Points, in no order, along strands that fork and pass close to each other.
In the rows, 100 means zero.
Two points are linked if the straight distance between their rows is under 39.3.
fif: [ 97 106 103 106 125 125  96 115 107 100 111 120  76 124  85 106 104  91
  90 106]
zotuk: [ 91 108 111 108  93  92 106 105  92  86  98 120  87  92 129  95 111  86
 109 102]
Tul: [103 100  93 128  74  79 106  93 101  90  92 110 110  61 128  96 114 102
 106  89]
Bog: [ 95 120 101  89 128 115  88 100 113 119 117  74  84 108  66 131 124 117
 104  94]
pud: [103 111  96  75 150  92  84  93 109  96 122  79 113 113  91 115  99 131
  83 106]
bur: [104 107  79  91 157  89  91  91 102 109 104  79 107 104  94 117  82 118
  76 105]
lar: [110  88  88  98  81 102  98  97 114  98 106  85 116  91  81 104  98 103
 106  92]
Gebuf: [ 91 131 113 116  94  89 111  98  76 110  78 116  72  79 112 109 120  82
  98 104]
gok: [ 96  83 111  89  82  96 107 108  90  99 101 111  95 122 108  87  87  87
 107 104]
Gofid: [ 95 116 100 103  97 125  91  97 122 115 102  80  90  88  62 115 126 115
 113  80]
Feve: [109  92  88 101  82  92 107 101  87  86  98 115 103 105  98  99  76  86
  78 113]
Zamo: [ 97 102 114  93  78 122 104 111 104 111 102  93  80 117  76 107 108  83
 120  96]
Riges: [ 97  92 116  95  82  97  99 112  92  66 102 130 115 104 123  73  94  97
  83 107]
tet: [105 100  92 106 106  92 102  95  94  82  92 117 114  96 127  83  89  98
  80 110]
fiz: [102 105  92 122  99  95 107  88  93 126  79  94  96  72  95 100 119 106
 103  85]
gam: [ 92 107 117 107 114 110  95 105 109  90 103 107  98 108 125  79 120 106
 115  95]
tirup: [ 95 114 104 118  87  89 111  89  90 122  79 100  88  66  99  98 124  95
 106  85]
nim: [101 113  99  94 133 110  90 103 109 112 117  83  91 112  75 123 110 109
 100  97]
ziriz: [112  89  81  97  80  82 110  96  96 111  96  83 111  94  87 110  80  89
 100 102]
tefe: [106  90  91 120  66  81 105  92 101  92  97 100 125  68 123  88 102  98
 102  88]
nuvi: [105 104  88 119  82 112 103 101 102 109  94 101  84  92  71 110 109  90
 102  96]
fomi: [108  90  78 114  75  88 110  91 100  98  95 102 113  76 106  94  95  97
  95  95]
roza: [107 104  79 115 118 102 111 100  85 119  94 106  75 101  84 119  94  85
  85 109]
bafiz: [ 98  96 105  93  86 126  88  99 132  84 121  89 110 101  85 101 114 119
 119  86]
Kidu: [ 98 107  99 113 108  93 107 101  90  97  92 118  91  93 121  92 108  93
 101 104]
fote: [105 105  98  79 121  95  87  85 114  86 123  73 131  98  95 102 107 142
  92  97]
kapiv: [ 98 107  95 114  93 125  92  96 119 105 105 100  93  91  73 107 129 112
 107  85]
Bada: [ 96  94 104  89 132  93 106  96  86 100  95 102 101 123 121  83  79  99
  92 112]
nilov: [ 98 109 103  92  98 118  89  91 125 106 114  75 103  98  67 118 122 123
 120  88]
tuzi: [115  88  74 106  84  92 104  97 105 102 101  85 113  86  78 110  90 101
 100  98]
Povop: [ 96 113 106 111  95  93 119  94  79 120  87 107  76  89 112 110 106  76
 101 109]
migo: [101  94 106  90 119 104  95  97  97  83 103 101 119 114 115  77  92 113
  87 107]
ked: [101  82 112  76  80  93  92 102 103  90 110  76 133 110 105  83  82 107
 106  98]
Puzu: [107 101  82 128  98  89 104  88  99 114  84 102 102  66 106 103 111 115
 102  82]
far: [ 96  81 112  80  94  93  97  97 101  87 105  76 132 109 115  73  87 117
 101  96]
Basa: [ 93 109 103 105 146 107  96 100 101  94  99 111  90 113 115  92 101 101
  86 111]
Bipu: [ 98  96 102  79 138 103  90 112  92  95 109 105  95 134  86 105  78  98
  72 115]
Tebog: [ 94 117 117 117 103  98  96 106 106  89  93 113  97  88 127  85 130 102
 117  87]
fivu: [ 98 108 103 111 128 115  87  93 123  91 114  97 107  97 106  87 120 133
 104  86]
dapak: [ 93  83 119  91  83 103  96 105 116  80 104 106 115 107 124  67 100 103
 114  91]
gar: [ 97 106 104  93 138 109  94  96 106 108 107  84  89 116  97 106 103 107
 102 103]
repa: [ 98  90 103  97  81 116 101 115 104  93 104 118  83 119  83 108  93  84
 102 105]
Beb: [ 95  84 116  97  79 106  93 116  97  72 102 128 106 122 112  78  88  97
  91 102]
nef: [100  80 116  78  77 100  90 108 106  87 108  90 119 118  94  88  82 101
 107  98]
dogi: [ 90 100 113  93  96 109 113 111  88 120  96 109  70 127  93 105  91  76
 107 112]
koz: [104  93 104  98  75  96 101 103  85  68  94 119 125  90 129  79  83  94
  77 108]
ganu: [103  93  99  84 107  98  91  90 103  82 107  76 141 102 114  76  89 126
  92  97]
mazaf: [101 101 106  81 116 100  86  92 109  79 119  74 137 104 106  89  99 139
  89 100]
sato: [111  95  92  98  89 108 105 114 102  94 103 111  91 114  70 112  88  87
  97 107]
fef: [ 91 108 107 104 120  91 109  90  85 118  83  96  89  96 131  89 107  92
 114 103]
ledav: [100  89  96 101  72  87 117  88  90 124  94  77 104  84 114 101  97  86
 119  97]
Dipo: [ 99  80 105  89  57  86 113 100  89 107 101  94 106 107 104  99  72  76
 108 105]
rak: [ 99 111  92 112 108  85 114 100  76 100  91 131  82  83 123 119  93  83
  83 120]
Bola: [102 101  79 113 130  91 107  93  93 101  89 111  93  97 114  99  86 100
  73 114]
Nid: [101 113  96 131  82  82 100  99  95  82  90 121 104  65 122 101 122 104
 105  90]
Tev: [106 104  76  99 136  83 102  86  95 131  90  70  98  97  96 116  87 110
  97 100]
vorim: [ 93  89 116  94  75 124  90 103 129  90 115  91 110 103  98  87 115 111
 131  82]
meb: [108 104  79 127 102  81 102  87 100 101  78 112 111  66 123  99 108 118
  94  86]
fut: [110 108  83 101 118  86 104  89  94 132  88  72  94  93  82 119  93 105
 100  97]
ledi: [ 92  75 119  76  68 106  85 118 103  83 108 102 116 126  92  82  78 106
 100  96]
Temek: [102 110  90 100 122 104 106 102  90 126  96  92  77 111  70 124  97  87
  96 106]
kap: [112  86  94  86  86  98  93 109 116  87 112  88 123  99  74 102  91 110
 103  98]
geli: [ 96 113 103  97 123 118 100 107  96 120 101  93  68 121  75 119 101  85
 100 106]
tosup: [ 95  84 116  86  75 111  85 117  97  73 103 115 114 127  95  81  80 107
  87 104]
zok: [112 106  90  91  97 113  79 106 127  94 123  91 108  96  54 131 121 119
 108  95]
zukit: [105  91 104  90  84 114  85 108 128  83 122  93 115 102  72 103 105 115
 111  91]
dimab: [106 107  96  79  90  98  91 103 108 129 103  67 105  93  62 125 111  99
 129  95]
kudig: [ 99 112 102  88 100 120  83 102 131  93 129  92 109 105  64 122 123 123
 113  94]
Tugem: [ 89 102 120  95  94 119 104 115  95 106  96 118  68 130 104  99 103  85
 112 103]
riz: [ 96 101 108  79 137 114  84 109 105  77 120 101 109 127  93  97  90 124
  75 109]
Nad: [ 96 109 104 109 134  98 100 100  98  92  90 115  95 100 126  91 112  99
  94 107]
lavu: [112 106  73  94 139  82  93  91 100 115  92  75 108  99  94 114  79 117
  84 102]
mina: [ 95  90 112  93 103 104  96 101 104  79 104 108 110 111 118  72  99 108
  98 100]
nogu: [ 98 115 102 127  81  92 106 101  91  90  90 127  90  70 113 103 123  91
 103  95]
laba: [ 97 111  97 123  96 114 101  99 103 110  93 107  83  89  80 104 121  98
 101  88]
mal: [ 93  94 123 102  58  85 108 107  89  85 102 113 105  89 136  93  94  79
 110 103]
kudaf: [ 97  82 117  96  54  87 114 104  85 101 107 106 106  94 124  96  83  77
 107 105]
vol: [ 92 110 107 112  71 101 111  93  96 120  84  96  91  79 102  97 122  88
 114  88]
Vap: [100  88  99  89  96  95 106 103  80  90  94 115 104 117 108  90  73  89
  80 113]
fup: [107 102  81 121 123  88 101  88 103  98  84 107 110  79 120  96  95 116
  85  94]
zad: [111  95  82 112  86  92 112  94  90  91  95 122  96  89 106 103  84  85
  81 111]
geb: [ 97  81 110  85  91  90 108  99  83  95  95 105 108 115 119  82  76  89
  96 109]
kikos: [111  99  81 109 121  93 102  92 100  91  87 109 111  91 118  89  88 112
  76 104]
gumip: [106  93  89 115  73  84 116  87  93 113  92  89 105  77 107 101 100  88
 108  95]
zozad: [117  94  72 110  81 100 101 107 106  98 103 100 104  85  57 124  93  92
  96 103]
Menag: [111  79  94  85  66  77 109  99  89 108  96  84 112 101  93 107  71  78
 107 107]
buved: [ 93 129 114 118  79  95 105 106  81  91  88 124  74  78 112 113 121  75
 101 100]
Kup: [105  92  99  77  80 101  90 115 113 104 113  83 108 116  72 117  93  95
 123 100]
konuf: [ 96  90 111 103  75 108 107 109  94  95 102 121  91 113 105  95  92  85
 105 105]
gipob: [ 90 101 112  91 146 113  98 103 105 104 108 101  83 128 108  96  99 106
 102 106]
sel: [ 93  93 108  81 134 104  95 106  89  96  99 107  94 133 100  94  76 101
  86 116]
gat: [ 99  98 100  88 127 100  97  95  86  85  91 103 118 114 122  75  82 108
  77 112]
nus: [ 97  98 106 109  74 106 103 102 111  96 103 106 105  88 111  90 111  86
 116  91]
zopa: [106 111  87 105 108 101 102  88 100 135  87  73  90  86  65 120 109 108
 104  90]
Vela: [100 104  96 108 108  84 109  89  87 114  87  99  96  86 126  94 106  93
 107 101]
figo: [ 99 112 103 126 101 102  97  94 105 103  85 106  97  74 115  90 135 112
 114  86]
mizor: [ 96 103  90 104 114  88 114  99  77 104  91 126  82  99 121 110  82  81
  80 126]
Mota: [ 99 100 106  95 135 121  87 112 108  77 114 117 103 120  99  91  94 113
  74 108]
pidu: [ 98  95 101  90 128 118  91 120 102  90 115 117  84 133  79 106  89  95
  78 109]
Verak: [ 92 101 109 104  83  84 119  87  85 134  84  79  93  86 120  95 103  82
 119  97]
tumik: [100  99 107 106  81 110 108 103 105 103 105 110  88 105 103  93 107  87
 114  96]
tuv: [109  98  98  68  88  95  89 110 109 115 109  71 107 104  64 123 100  97
 129  99]
vuv: [110 103  78 117 123  93 105  96  89 105  92 108  88  94  98 114  89  91
  74 109]
fetu: [ 91 102 118  98 111 124  98 118 102 100 100 120  69 134  93 107 102  85
 102 103]
zek: [ 92 102 113 105  59 100 110  93 103 119  90  90 100  78 104  93 121  80
 124  87]
nopi: [ 91 100 110 105 130 109  90  93 115  91 108 101 102 106 121  78 118 119
 109  95]
Ror: [ 87 106 122 107  76  85 108 106  87  84  97 118  96  87 139  96 113  83
 117 101]
Der: [108 103  88 116  94  89 114  93  83 105  93 125  83  77 109 112  97  89
  90 108]
Med: [ 88  82 121  92  67 113  92 110 119  85 112  98 114 109 110  78 104 101
 120  87]
buzip: [106 111  92  84 135  91  84  87 118  99 124  75 124 101  89 114 106 140
  92  99]
ramuf: [ 92 106 104 101  90 100 115 100  83 123  90 103  71 103  99 105 101  77
 108 108]
gipep: [ 99 111  96  94  98 102 103  97 100 131  90  67  90  95  63 119 112  99
 116  94]
zinid: [112  97  84 105  82 107 101 107 103 107 105 103  92 104  65 119  96  87
  97 102]
tabo: [104  99  97  98  87  82 109  95  81  78  90 116 120  86 140  86  79  93
  76 110]
Pedu: [108  96  87 115 119  92  92  87 114  98  95  95 115  77 113  89 108 128
  97  87]
tur: [102 107 103  76 145  98  81 102 105  87 122  87 115 125  95 106  92 124
  78 109]
taz: [100 104  93 118 129 106  92  87 116  96 100  96 105  81 108  88 120 130
 102  86]
maron: [101  94 105  85  71 116  96 114 113 104 107  94  94 115  65 112 101  88
 120  95]
Fibe: [ 95 107 105  96 102 120 101 104 104 119  96  95  73 119  76 111 107  88
 110 100]
tep: [ 94 100  98  96 122  93 113  98  81 114  86 112  84 114 116 102  87  80
  95 118]

A fork is a point with three links. Follow the links from the first point to the second and name the forks in between, in order.
Tebog, Zamo -> fup, kikos
Bada, konuf -> tuzi, zinid
mazaf, Pedu -> kikos, fup
zozad, mizor -> zinid, konuf
tuzi, kudig -> zinid

Follow the links from the first point to the second, and from the first to the third. Name the last point that the two ways share.
Der, vorim, Menag -> tuzi
repa, kudaf, Bada -> tuzi
tosup, gipep, gam -> kikos
gipep, fivu, tosup -> kikos
tumik, Gofid, kudaf -> zinid
nus, Feve, kapiv -> konuf
kudig, migo, mizor -> zinid
taz, Beb, vol -> fup

Name the points in between on the shortest way along the links from the first point to the second, in order.
gat, zotuk -> migo, mina, dapak, Med, vorim, bafiz, zukit, kap, lar, tuzi, ziriz, Menag, Dipo, kudaf, mal, Ror
gumip, sel -> fomi, tefe, Tul, Nid, nogu, buved, Gebuf, Povop, ramuf, dogi, Tugem, fetu, fif, pidu, Bipu
tur, tet -> pud, buzip, fote, mazaf, ganu, far, ked, nef, ledi, tosup, Beb, Riges, koz, tabo
gok, mal -> konuf, repa, sato, zinid, zozad, tuzi, ziriz, Menag, Dipo, kudaf
